Points, in no order, along strands that fork and pass close to each other.
Points whose rows are less than 40.3 apart are linked; no others are. Some points are linked to none.
rilu: [-20   0  15  -9  -6  10  16  30  -2  -1 -10  -2   9   3 -24   4  -2 -16
 -19   2 -11   9]
fumi: [-11  43  -6  11   8 -16  22  11  -7  -4  -8 -13  16 -10 -17  -9 -12   3
   6  -1  -8  13]
lida: [ 17  -8  -8   1 -23  -3   1  17 -14  -3   1  -1   9  10   1   4   9  -1
   4  -8   3 -12]
vez: [ 14  -3   6   3 -14  -7  -2  15  -6  -9  -8  -2 -12  -2  13  -2  12  -9
  16  14  -4 -10]
satav: [ 15 -11   5  11  29 -13  -4 -21 -18  14   0  -6   5   2  14   9   5 -12
 -10   8  32  -3]
Bodog: [ -4   1  19   4   4   7   6   8 -15  12 -10   2   4  12 -11  26   5  -5
  -9   8   5   5]
Duva: [-13  -6 -11  -4 -20  21  -4   3   7  15  29   8  -8  20   3   4   2   0
  -1 -33   9   9]
Virur: [-21 -18 -18   7  10   4 -12 -27 -23  12  30   1  -4  -3   1   3  12  18
   2  -6  14  -7]
ruk: [ -6  -8  14  -6   8  21 -10  -4  17   8  13   9   2   5 -20   0   2   8
  -8 -10 -13  24]
Tekat: [-19  -2   7  -5 -14  -3  -9  -9   3  -2   4  -2 -35 -13  31  -4  11  -1
  16   8 -22  -6]
faf: [ -7   0  -5   5  31   1   2 -29 -14   4  -5   0  -8  -6   9   3  -1   2
 -14  16  17   3]
gino: [-10   5  32   3  13  13  10  13  -7   8 -10  -1   5  14 -18  27  -9 -25
 -13  13   0  10]
Vanag: [-42  11   2  -4  -9   5  19  18  -2   2 -16   2  -4   6 -23   7  -2  -8
 -21   8 -13  10]
Kaso: [-15   1   1  -9  13  18   7   4 -12 -10 -30 -20  12 -17 -15  -7  -1   5
 -21  22   4  -8]
goti: [ -9  36  -9   3 -10 -18  16   9  13  -9 -13   6  -5  -3  -6  -2 -12   8
  10   0 -13  14]
roru: [-12 -12 -24   4   8  11   0 -23 -13   7   0  -2   4   2 -11  -2   1  13
 -15   7  14 -18]
ruzig: [-15 -32   1   5 -10  26 -12   4 -13   6  23   0  -3   9  -5   8   4  -2
   5  -1   5 -24]
Kad: [-14 -17   8  -3 -10  21  -6   9 -10   3  -5  -2 -10  -5  -9   4  18   3
  -1  14 -11  -7]
Mep: [ 16   0  -3   9   6  12  -2  20  -9 -16   0  -1   9 -23 -19 -21   4  10
   7   5  23   9]
Vatam: [ 17  23  23   3   5  -3  -3  10  12 -11   9   2  -1  -1  -8   8 -12  -6
  18 -23  -6  35]
Sinel: [  9  -8  16   1  -5  -9  -8   4  -5   0  -7  -1 -10   8  14  13  14  -7
  15  12 -18 -10]
sof: [ -8   9  17  -2   9   5  21  -4   3  14 -17  -3  10   7   2  14 -14 -24
 -33  13  14  -8]
Toze: [-16  -3 -20   9 -15  13   0   0   1  13  29   9 -12  12   9  -3   3   4
  10 -23  21   0]
Feze: [  4   5   0   2  37   6   7 -19  12  -8 -16   1  -2  -9   6 -11 -18  -8
 -13  26   2  -5]
Zufu: [ 10   2   3  -5 -10  10   4  16  -1  -1  16  -2  11 -17  -3 -21   1   3
 -18 -20  24  19]
Devu: [-24 -14 -24  -1  13   7  -1 -38 -23   7  13  -4  -3   0   0   7   6  12
 -11   4  11 -17]
Gezum: [ 28 -17  10  13  23  -8 -18  -4 -13  -1   4  -5   3  -8   1  -7  13   0
  10   8  19   2]
Dovi: [  3 -11 -21  15   0 -21 -20 -13  -3 -10  15   5   3  18  -7   7  -7  13
  27  -1 -12 -23]
rok: [-35   3 -11  -1 -14  11   7  -5 -18   8 -14  -6 -13   1  -5  13  14  13
 -15  11  -1   1]
sesum: [  7 -22  -8   4  -7 -17 -14 -11 -20   7   7 -15  16   1   6   0  11   5
 -10  -2  18 -28]
pur: [-16   4  -1 -11   2   8   2   9  -4  -4 -20 -11  20 -16 -17  -9   4  15
 -15   6  -8  -1]
kasez: [-29 -13  -8  -1 -12   0 -10  -1   8  -7  24   8 -18  -1  26   0 -17  -5
  14   1  -8 -32]
taset: [ -6  -8  23  -5   3  -1  -5  -9  -1  12  -6   3 -13  14  14  26  10 -10
   7  13 -26  -6]
ribud: [ 21   3  27 -10   3   9   4  30   4 -10 -11  -2   9  10  -3  12  -9 -28
  -3  -2 -16   9]
dipet: [-23   4  -2  -5 -12  15   4   4  10  18  16  13  -7  18  -5   8   0   1
 -15 -23   4  24]
ledi: [ 15  -9  -9  14  16 -13  -2 -12  -5   6   0  -4   2   5  17  -4  -2 -13
  -4   7  24 -14]
kabin: [-14   7   8  -8   2   9   9  24   1  -6 -14  -6  17 -14 -22 -10   0   1
 -11   4 -12   8]
fipe: [-34 -23  -7  -2 -12  20  -6  -6  -4  11  31   5  -6  13   0  13  -5   4
   4  -9   0 -24]
Zufid: [-11   2 -22   9   0  14  11  -6  12   6   0  13  -6  16  -3  -3 -15  -4
  -6   8   1  -9]
voruv: [ 10   8  -7   3   8   2  13  27 -11 -10 -14  -1  30   0 -31   2  -8   4
   3   5  -1   1]
goled: [ 16  16  16  14  23 -15   0  -8   0   6   2   2   0   1  15   1  -9  -7
  -2  -3  23  20]
mifa: [  7  -2  16 -12   2  13 -16  -3  21   2  14   6   7  10 -15   4  -1   6
  -2 -26 -17  26]
Zabo: [ -6  27  13  -2  13 -14   0   6  -7 -12 -17 -21  15 -29  -4 -14   3  15
   8   3  -8  13]
logaz: [  3   4 -13   8  11  -5  -8 -10   3 -16 -11   4 -15  -6  -5  -7   2  15
  22  17 -11  -1]
rur: [ 21 -15  -7  18  23 -13 -12 -14  -4   7  16  -3  -2  12  18  -2  -8 -21
  13   0  27 -11]
funa: [  5  12  -9  -3 -26 -29   3  -3   3   7   2   0  -1   8  22   1   6   6
   1 -16  -1  -2]
fomig: [ -1  -1  24   1   8  16  -7  12  15  -7  -3  11 -22  -2  -8   1   0  -8
  18  12 -20  21]
gefe: [  7   0  -9  -8  21 -29  -3 -34   2   4 -12  -9  12  -3  19  -4   1   7
 -20   2   1 -11]
nake: [ -5  10   4 -16 -14  -9   1   8  15  -6 -22  -4   0 -11   9  -7   5   4
  -2   7 -27  -4]
tifi: [ -1  -7 -11   0  15  16   7  -6 -10  -4 -23  -9  14  -7 -16  -6  -2   2
 -19  21  15 -19]
tozo: [ 17   4 -25   7 -17 -14  -2  -4  19 -12  10   4   1   9   2 -15 -14   2
  18 -14   2 -11]
furav: [  6  -2   0   4   4  21   3  17   4  -6  -4   7   6  11 -23   4  -7  -6
  -1   4   0   6]
Gor: [ 12 -12 -13  -8  -2   8  -3   4  12  -3  -7   0  31  13 -27  -1   0  13
  -2  -5 -12 -16]
gefab: [ -8   5  -4  -9  10  -8   2 -21   4  13  -7  -3  20  -2  -4   0   2  20
 -30  -7   2   1]
leto: [ -7  -1  -6  -5 -29   4   9  14 -11  13   5   4   6  23  -4  22   8  -1
  -9 -19   1   2]
Nipaz: [ 17 -14  16   2   2   0 -17   3 -14   4   5  -3   9   2  -9   8  21  12
   7  -5   2   7]
deti: [-15   0  15 -10   7  -6   4 -22   2  14 -10   3  -6  10  10  25   4  -2
 -13  12 -19  -5]
Dak: [ -2   8 -19   8  -1 -38  -2 -20   2   7   3  -2 -15   5  37   0  -2  -8
  11  -3  12  -8]
Nubo: [ 13 -10  -4 -10 -16   4  -2  13   2  -2  -4  -1  18   8  -9  -1   7   4
  -2  -3  -9 -12]
tuno: [  7   6   5   2  -8  12  12  34 -13  -3   2   4  -7   4  -4  10  -2 -17
   1  -3  10  16]
Faz: [ 22  -1  -6  -8  -7 -11  -3  12   0 -15 -10  -9  17 -29   0 -27  10  10
   9  -5   9  -3]
Dazev: [ -8  18   6   5   5  -7  12  -6 -10  17  -7  -6  12  -2   7   4  -2   0
 -32  -3  24   6]
Gake: [  8   2 -14   5  21  -8  -5 -15  16 -17 -16   3  -5 -10   0 -15  -9   7
  18  19 -12  -7]
mepit: [ 24  26  14   8   6 -17   1   4   7  -9   7   1   5  -2  -3   2 -12  -1
  18 -17   7  28]
geki: [ 10  -4  10   0   4   2  -9  -8   7   3  12   2 -12 -18  15 -19   5   0
   0  -4  13  13]
sudi: [ -5   0 -25   4 -28   8  -3   4  12  -9  14  10 -11  -3 -11 -19  -1  14
  17 -11  -5   1]
fim: [-19 -17  -2  -6  -8  13   3 -17 -14  18   0  -3   2  14  -8  23   4  -9
 -10  12   4 -35]
gaguv: [ 11  11  28  -6   1  -1  15  32  -6  -7 -16  -7   6   4   0  16  -7 -28
  -3   9 -14   8]
fezi: [ 16   1   9 -15  -4   1 -13  -4  30  -2   7   3  13   7  -5  -4  -4   9
  -1 -25 -17  14]
fireb: [  3  13  19  -4   0 -11  14  22  -2  -5 -30  -3   5   4   3  19   0 -16
  -4  20 -16  -6]
reruk: [-15   6 -18   7  11 -25   2 -26   0  11  14  -1 -22   0  43   0  -3  -9
   9  -5  15  -9]
beme: [ 22 -25  16   6  16   1 -19  -6 -16   4   4  -6   8  -2  -4   2  19   5
   4   6  10  -5]
Suz: [ 14  -3  -1 -11  12 -20  -5 -21  14  -2 -12 -10   5 -11  28 -19  -3  -5
 -14   5  -5 -16]
zuse: [ 24  -6   6   7  22  16  -7  -7  12   2   7   6   7  21  -3   7 -16 -13
  -3 -11  12   7]
zol: [-15  -8 -15  -3  -8  13   1  -9   8  11   4   6  11   9 -21  -2   3  18
 -19  -6  -5  -2]
naras: [ -7  -9 -18   4   8  16   8 -15  -6   3 -12  -3   6   0  -6  -5  -4   1
 -21  15  15 -23]
fas: [ 26 -12 -15  15  12 -16 -12   0  -6 -13 -10  -3  11  10 -12   0   2   1
  22  16   0 -21]
Fuf: [-23 -14   2  -3  12   1  -3 -26 -25  17  10  -6 -16  -1  22  21  17  -1
   1   7   7 -13]
kenez: [ -1 -18  14 -10  16   8 -11 -20   3   1   5   2  -9  -9   9  -3  10   0
  -2  12 -19  -4]
beg: [  7 -15   7   3  17   3  -5 -19  -4  10   3   4   5  15  -4  13   2  -1
  -1   5  -4 -10]
nuza: [  5   2  23 -10   7  -6  -8 -17  18   7  12   3 -13 -18  22 -12   4   2
  -3 -10  -1  23]
lugug: [  2   5   2   2  10 -17  -6 -10 -11  -2 -12  -6  -6 -10  10   2  13  13
   2   9   2   6]
ligo: [  1  14  17 -10  -5  -7   2  -5  33  -1   1   4 -12 -15  18 -14  -9  -5
  -3 -10  -9  20]
Puled: [ -6 -26   3   7  -4  22 -17   6   1  -4  34   2 -17   1  14  -5  -6 -10
  23  -7  10 -15]
nugu: [ 20   5   8   0 -15 -14   3  20  -7 -12  -9  -1 -11 -14  13  -5  11  -9
  16   4   3   4]
sel: [ 13   7  18  -5   8   2  -6  17  -9  -1   5  -7  29   5 -28  13   4  10
  -1 -18  -5  21]
sab: [ -4   5  -3   6  -3   6  13  17 -19  -8 -25  -3  -3   1  -6  10   6  -6
  -3  26   4  -8]
Sopo: [  5   0   3   5   8   0  11  -1  -9   1 -18  -7  -7  -7  26  -5  -1 -22
 -18  19  25 -15]
Babin: [-15 -11   3  -5  -4  16  -2  -9   9  13  12   8 -12   6  10   1   1  -5
  -7  -1  -8  -3]
napeg: [  6  -3 -16  -6 -23   5  -6   2  20  -5  16   6   6  -1 -14 -19   1  18
   9 -21  -8   3]
gebiz: [  4  -1  -1   2  -6  18   9  13  -6   9  11   2   3  -6   6 -15   0  -8
 -23 -11  34  11]
gudad: [ 16 -10  -1  -5  -2   3  -9  -5  23  -5   6   4   6  15   2  -7 -15  -6
   4  -4 -20 -16]
vud: [ -7   8  31 -12 -11  -3   1  14   4   9   0   0  -5  -5  10   5   9  -5
 -12  -5  -9  21]
sal: [  8  20   1   0  -1 -29  -1 -11  18  -4 -13   7  -8   6  12   7  -3   8
  17   5 -22   2]
nege: [  5 -17 -15  10  -9  -4 -16   2   2 -15  13   2   2  17  -5   0 -13   0
  24   3 -11 -32]
Vir: [-10   4  13  -7   4  -3  12 -12  12  14 -18   5  -5  18  10  24  -9 -19
 -15  18 -16 -10]
buti: [-23 -16 -15   1 -13   4  -4 -14 -15   8   6  -2   0  12  -8  15   4  11
   0   7  -7 -31]
gosog: [ -2  18 -25  13 -20 -18   7  -2   8  -9  -2  12 -22   7   7   0  -3   7
  32   2  -7   1]
gamif: [-10 -16   7   1   7  20  -8  -3  -6   1  -9   3  -5   0 -20  11  14   7
   4  21 -17  -3]
revi: [-24  -8 -12  -8  -7   5   1 -20   3  10   8   0 -10  -1  15  -5   2   5
 -14   2 -11 -14]
tidem: [-14  -8   6  -4  -7  15   7  -2 -10  20  -8   2   2  18 -13  26   6 -10
 -14   7   8  -9]
suvo: [-29 -14 -16  -1  -9   4  -6  -7   5   5  29   9  -6  13  17   8 -19   0
   6  -7   0 -30]
Nuga: [-11 -12  21 -14  -1  14  -6   7  -5   0 -17 -10  -1 -14  -2   1  18   1
 -14  14 -17  -3]
kili: [ -5 -10   6 -12  25   9  -6 -25   5 -10  -2  -2 -18 -18  16 -11   4  -4
  -3  23 -22  -4]
Pugi: [  6   0  -1 -12 -14   6   2  22   1  -7   3   1  17 -14 -21 -13   7  13
  -1 -15  -2  12]
Vin: [ 13  -6  -3   1 -21 -15   4   8 -11   8   3  -5   7  17  22   8   6 -12
  -1  -9  10 -19]
Femig: [ 10  -5  -6  -3  -5  -6 -10   1  -1 -12  -4  -8   5 -29  -2 -26  16  20
   5  -5   9   3]
Kava: [-15  12  -6  -3  -2 -11   9 -17  -6  19  -4  -2   8   2   9   6   4  14
 -30 -10  13   5]
muno: [ 10  19   2   0 -14 -16  11  22  -8  -9 -10   2  -1  -8   0   5   4   3
  13   1  -3  12]
Mumaz: [ -3 -14  27  -5   8  28   2  12   6   4  -7   3   2  19 -17  21  -6 -26
 -14   3  -3   9]
sopod: [ 20  17  -4 -13 -24 -22  15  36 -12 -11  -8   0   3 -11  -4   8  -3   3
  18 -13 -10   9]
fuv: [-10  -3  14  -9 -13   2 -10  -4   9   2   5   3 -27 -14  18  -5  14   3
   8   3 -19   8]
geko: [-10  -9  -2  -8  -7  22  -2   3  11   9   8   6  13  11 -25  -2   0   9
 -21 -14  -3  11]
tik: [  9  28   6   1  -7 -10  17  24 -18   5  14  -6  12   2  -5   7 -11  -9
 -12 -28  13  26]
butes: [  7  23   4   4  -7  -4  16  22  -1 -13   6  -6   2 -29 -12 -17 -11   0
  11 -10   8  24]
Bepon: [  6  20 -15   7 -12   1  13  22  -3 -15   8   4   2 -20 -25 -15  -8  14
  17 -11  10  25]
fasus: [-15   3  15 -12   1   8  18   5   5  10 -22  -7   8  -1   0   4  -7 -21
 -37  15   1 -10]
kula: [ 25  11   1   3  -1 -19   9  17 -15  -1  -5  -5  22  -1   4   0  -1  -3
 -10  -8  21   2]
zazos: [  1  -2 -10  -8  18 -16  -1 -34  -2  10 -10  -6  19   1  -1   3   1  16
 -22   0  -1 -12]
somam: [  6   8 -22   2   0   6  19  32 -15 -14 -12  -1  20 -12 -25 -10  -7   6
  -1   7   9  -3]
domit: [ 22   8  -9   7 -24 -24   7   4   7 -10   2   0 -16 -10  27 -12  -3 -13
  22  -8  16   3]
Pipu: [ -3  -9  -4  11  12  14 -10  -1 -10  -6  -6   7  -6   3 -27  10  12  18
  19  18 -12   2]
linor: [  8 -20   0  -2 -21 -17 -11   3 -12   8  14 -12  15  11  19   3   5  -7
  -6 -13  10 -31]
rof: [  5  -4  -8  -7 -21  14   1  17   0  -3  13   3   5 -14 -12 -20   9  10
 -10 -19  14  13]
Vugi: [  0   2  -7  11  24   0 -11 -12  -9 -13 -12   6 -13  -6 -17   4   8  20
  25  23 -12   6]
Givu: [ -2 -15   6   8   5  20 -13  -4   4   4  26   9 -25  -2  12  -8   2  -7
  22  -3   5   5]
dep: [ 12  -8 -18  17  16  -9  -3 -10  -4  -9 -15   3   5  17 -11   7  -8  -1
  16  25  -6 -30]
zana: [-23  12 -12  -5  -5   4  10  12  18  -5 -13   9   8   6 -28  -3  -8  11
  -4   1 -23  10]
Ruz: [-19   5 -19   1  -6   7   9  -2  16   3  -6  13   1  14 -18   1  -8   9
 -10   4 -11   2]
Vezeg: [ 10 -23   0   7   7  35   1   1   2   5   8   2   1  15  -5  -2 -11 -23
  -6   6  18 -16]
zefif: [  8  10 -21  18  16 -15   6  -9  -6  -8 -24   4   5  15 -11  13  -7   7
  11  22   1 -12]
mobuz: [ 17  16  16   6   3  -9   2  17  -9 -13   5  -9   4 -31  -5 -16   2   4
  15  -7  17  25]
Suso: [ -1   9   0   9   4   4  11   4 -12   9   4  -1   7  -6   6  -8  -3  -2
 -25  -7  36  11]
ses: [ 11  -3   4  10   4  10  -5  13 -18 -10   0  -3  -6 -23  -3 -17  12   5
   4   6  24  10]
zubun: [-13  35  -2   0  -5 -15  19  19   1 -11 -10  -5   6 -16 -14  -8  -9   5
  11  -2 -15  18]
Num: [ 11   0 -14  11  35  -1   0 -17   9 -13 -14   4  -4  -4   2 -12 -13  -3
   8  25   1  -9]
vig: [-23   5   8  -8 -16  16   9  20   5  10   8   9 -10  16  -4  11  -2 -18
 -16 -21   3  28]
supop: [  5  17  12   1  -3  10  -5  11  22 -14   6  12  -9   9 -16   8 -12  -8
  17 -21 -17  35]
vope: [  7  -5  -8  17   6   2  -7  -1 -22  -1   6  -3 -10 -14   4 -13  14   8
   2   3  34   6]
gal: [ -1  -8   1   3   1  20  -3  -2  12   7  14  10 -15  11   5  -1  -7 -10
   6  -5  -2   5]
sefef: [ -6 -17  -2   3  15 -12 -10 -26 -31  10   7 -14  -8  -6  20   9  19   2
  -3   5  19  -9]
pib: [ 18  31   4   2  -7 -21  18  17   0 -13   6  -6   8 -19  -7  -5 -16  -1
  19 -21   3  28]
Gud: [ -9  38  15   5  12 -18  13   6 -13  -1  -8 -25  17 -21  -4  -9   0   4
   0   0  -9  14]
nidi: [ -9   1 -14   7  21 -11   1 -26  -2  14  19   7 -16   2  28   3   2  -4
   7  -4  16   1]
kaza: [  4 -12  16  -2   7  29  -5  19   6  -6  -3   5   7  14 -32  11  -2  -8
  -1   0 -11  11]
Debe: [ 12   9 -14  13 -13 -32  -2  -8   3  -1   7  -1 -18  -4  30  -7  -1  -9
  22  -8  18   1]
ges: [ 32  -1   3  -2 -17 -19  -1  15  -6 -16  -5  -7   0 -24   8 -16  13  -3
  19  -3  10   4]
defak: [-10   6  -4 -11 -16   1   1  16  16  -6 -10   8   4   4 -21   0   4  11
   9  -2 -29  10]
Rinur: [  3   7   5  16  17  15   5   8  -1  -6  -5   9  -5   1 -11   1  -9  -4
   4  15  10  13]
Zefu: [  9   8 -16   4  -6   8  11  31 -13 -18  -5   4   6 -19 -23 -13  -2   6
  13   5   7   8]
liro: [  1  -1 -20  25  -1   5   0   7 -22  -2   6   6 -15   0  -3  -3  10   6
  19   7  30   5]
teka: [ -1  -2   7   0   2   3  15  -8  -3  20 -12  -2   2  16  17  17  -6 -24
 -19   9  19 -20]
Nide: [-2  0 -6 10 -1 -3 -2 -6 -9 13  8  7 -6 16  6 14  6  7 10 -9 11  4]
larav: [ 16  -4  -5   6   4  28  -5   2  17  -3  15  10  -6  16  -2  -5 -16 -17
   2 -15   9   7]
Ter: [ -8  27  -9   2  -3 -19   4  -9  15 -11 -17   6 -20  -7   9  -2  -4  11
  14   8 -17   9]
dazu: [  2 -23  12  -7  16   5 -12 -22   0   4  11   5  -1   6   3   9   5  -2
   4  10 -21 -15]
larir: [ 15   9  -4 -13 -12   0   4  34  -4 -11  -1  -1  21  -7 -25   1  -1   7
   9 -19 -11  14]
vod: [  1 -27   0  -1   1  11 -15  -9   6   2  30   2   6  11   5  -4 -11  -3
  -1 -13   1 -22]
Puz: [  8   2 -16   6  -6  -9  -4  -7   2 -10   3  -7  -9 -27  10 -32   6  12
   1  -6  23   3]
zasa: [ 29 -17   1  12  21 -16 -21 -16   5  -3  15  -2  -1   7  12  -4  -5 -13
  20   1   6  -7]
Nebif: [  8   3 -11 -13  -5  -4  -5  -8  31   1   6   6  17   4 -12 -15  -5  20
  -4 -22 -14   7]
patub: [ 16 -14  10   5  21  14  -6 -12  -1  13   9   3   9  19  -3  17  -3  -9
  -5  -5  14  -1]
lolag: [ -3  14  14 -12 -10 -12   9  10  14   0 -17  -3  -4  -6  21  -4  -2 -12
 -12   7 -15   0]
raf: [-14   0  -1 -11  30  13   1 -28   5 -11  -5  -1 -18 -20  13 -15  -4   2
 -14  18  -9   9]
kodi: [-11   4  27 -11 -16  -2  -6   8   4   5   0  -3 -18 -16  15   0  18   2
  -2  -3 -13  19]
Radav: [ 11  16  20   6  19 -13  -5   2  -7 -12  -5 -15  10 -32  -3 -18   4  11
  11  -1  10  20]
Nebu: [-10   6 -14   8 -18 -21  -4  -6 -14  -1  -7  -3 -18   5  20   9  12  10
  15   7  -7 -12]
Sotap: [-38   4   1  -3  -5  12   9   5 -11   3 -16  -2  -7  -2 -19   9   6   9
 -20  12  -7   9]
memu: [ -4 -29   0   4   4  13 -24  -2   0  -4  36   5  -5   9   9   2 -15  -6
  17 -10   4 -21]
vel: [ -4  10  16  -1   8  -3  12   5   8   1 -28   0   2   8   4  16  -8 -18
 -11  24 -16  -6]
Lebu: [  8  -4  -9  -1   4   6   2  11  -8  -3 -16  -1  31   6 -33   9   2  15
  -3   5   0  -7]
Bog: [ 10 -11 -12  -1  -5  -4 -11  -4  18 -12   1   1   9  12  -3  -8 -11   3
  16   6 -25 -30]
Sep: [-11 -13  -2  -3   6   0   5 -24 -15  10 -11  -9  -2   9   9  21  -2 -17
  -8  21   6 -39]
lofe: [-13  -1   7 -18   3   5  10  -1  19   4 -22  -7  11  -7   3 -10  -7  -8
 -34  11 -14 -10]
rigol: [-10   5  -5 -15 -29  -7   2  16   9  -5 -14   2  -2  -2  -7   1  12   9
   6   0 -31  -2]
ler: [ 22  -3  13  -6  -7  14   3  25  13 -13 -10   4  -2  17   2  11  -9 -31
   6   0 -18   0]
pabug: [-17  10   2  -1  38  14   9 -23   9  -4  -5   5 -10 -13   2  -8 -16  -2
 -18  20  -2  12]
rade: [-15   1  22 -14  -8  10   9  24  -4   5   1  -4  15  11 -27  13  -1 -12
 -24 -17  -8  21]
baz: [-24 -10 -16   3  -8   9  -8 -14  -8  16  31   5 -12   2   7   0  10  17
   4 -17  12  -1]
zutib: [ -8  -9 -16   5   1  -9  -9 -18  -6   1   7   3  -2  11  -3   7   2  15
  10   4 -14 -18]
ludag: [-29   1 -15  -5 -15   0   7 -15  -9  13  -5  -1 -12   4  13  10   9   8
 -13   4  -5 -11]
peb: [ -4   9 -10  11  18  -3   7 -18  13  14   9  14 -17  15  23   7 -13 -12
  11  -3  13   2]
zipa: [ 10  10  -2  -4 -11 -17  -2  -2   5   5   0   2  12   8   1   2   5  14
  -2 -16  -3   7]
nud: [ -8 -29   9   3 -10  32  -5  10 -17   7   8  -2  -5   4 -11   8  14  -7
  -1   9   7 -13]
kori: [ -6   2 -10  -7  -5   6   3  -2  17  -3  -6   1   2 -11   0 -21  -3   7
 -13   2  -4  -4]
Pid: [ 10  10 -22   9 -24 -20   1  -3  16 -11   8   8 -13   9  11  -6 -11   2
  31 -11  -6  -6]
paf: [ -3   9  18 -12  -3   2   3  23  -3   2   6  -7  26   5 -29   6  -1   1
 -11 -23 -14  24]
mebu: [ -7   3   4  15  29  25  -1   2   3  -8  -2   8  -9  -9 -22 -10  -9   4
   5  20   5  15]
Vozip: [ 20  -6  -1   3  -7   3  -4  -1  11  -6  15   0  -8 -19  10 -29   0  -1
   6 -10  20   6]
Degim: [ -9  -6  -6  -1   1  -3  12 -20  -8  16  -9  -8   0  12  19  12  -5 -20
 -18  12  16 -34]
vebin: [-13   1 -21   8   9   1   6 -23  12  11  12  16 -10  22   8   7 -14  -2
   7   0  -2  -9]
Kovuz: [  2 -19  -4  -2   6 -14 -13 -21 -28   6  -2 -22   6 -10  11  -1  20   9
 -18   3  18 -16]
vedo: [ 16   4  13  16  31 -10   1 -11 -13   8  -2  -1  10   0   5   5  -5  -5
 -10   4  31  11]
Tuma: [ 13   7   2  -4  -2 -23  -9 -19  28  -7  -1   8 -10   2  10  -2  -5   7
  25  -3 -27   1]
mino: [ 14   6  -5  -2 -22 -22   7   5   2   5  -2  -2   3   6  26  -5   2  -8
  -8 -11   8 -10]
sovud: [ 22  -2  18   1   4  -1 -15   9  -9  -2   7   1  16   6 -17  12  12  15
   8 -18   3  21]
vopu: [  2  11   9  -7  -7 -14   1  -7  18   0  -8   0 -18 -13  33 -12  -1  -9
  -1   3  -9   2]
Vep: [ 29   4  -5 -16 -24  -8   5  32  -8 -12   2  -1   7  -8 -11   5   3   2
  13 -25  -9  12]
fodur: [  6 -16  -3  -5  -3  11  -6 -11  20   5  16   2   8  19   8  -2 -18 -10
 -10 -11 -11 -21]
linit: [-20 -12  -3  -2 -14  -1 -13  -7   2  -4  18   0 -22  -7  23  -6  -2  -1
  12   4 -16 -22]
Ral: [-12   7 -26  11 -27   3   4   4   4  -4   7  12 -21   2  -3  -7   1  11
  21  -1  -3   1]
fedu: [ 10  19  13  -9  -7 -16   1   9   4   1  -2  -4  18  -4  -4   2   2  11
  -2 -18  -8  18]
nevab: [-24   2  18 -16  -4  12   4  14   4  -3 -15 -10  -9 -22   3 -11   7  -2
 -22  11 -14  10]
Peke: [-24  23  -7   2  -2   4   9   3   6 -11  -8   0 -17 -20  -5 -15  -3  12
  -2   6  -3  22]
kiru: [ 22 -10   8  -9  -3 -18 -17 -15  13   6  14  -6  13   6  15  -9   2   4
  -5 -22  -4  -5]
Levu: [ 32 -14  -8  16  18 -19 -19  -6  -4  -8   1  -4   7   3  -4  -7   5   0
  22   8  11  -7]
Pili: [  2  14  30 -16 -15  -8  -3  13  10   3   7  -4   6  -8   1   3   7   3
  -6 -26 -11  30]

Follow the links from the first point to the second, and from the first to the third. Name the last point that the two ways share.
ludag, Vugi, Sep: gal
napeg, lolag, peb: Ruz
baz, beme, gal: rilu
Gud, funa, Fuf: Vin

A fork is a point with three links, a tip a point with one. Leave the first point through the second and follow the links. Name the first fork or tip that comes.
roru, naras: rilu
Zefu, somam: Vin
sopod, Vep: Suz
kabin, pur: vig
Gud, fumi: Tuma
mebu, Rinur: fim

A fork is a point with three links. Follow the links from the first point to the second and name the forks in between, in order.
linit, Pipu: Kad
gaguv, rof: nugu
fim, ludag: gal
Rinur, teka: fim
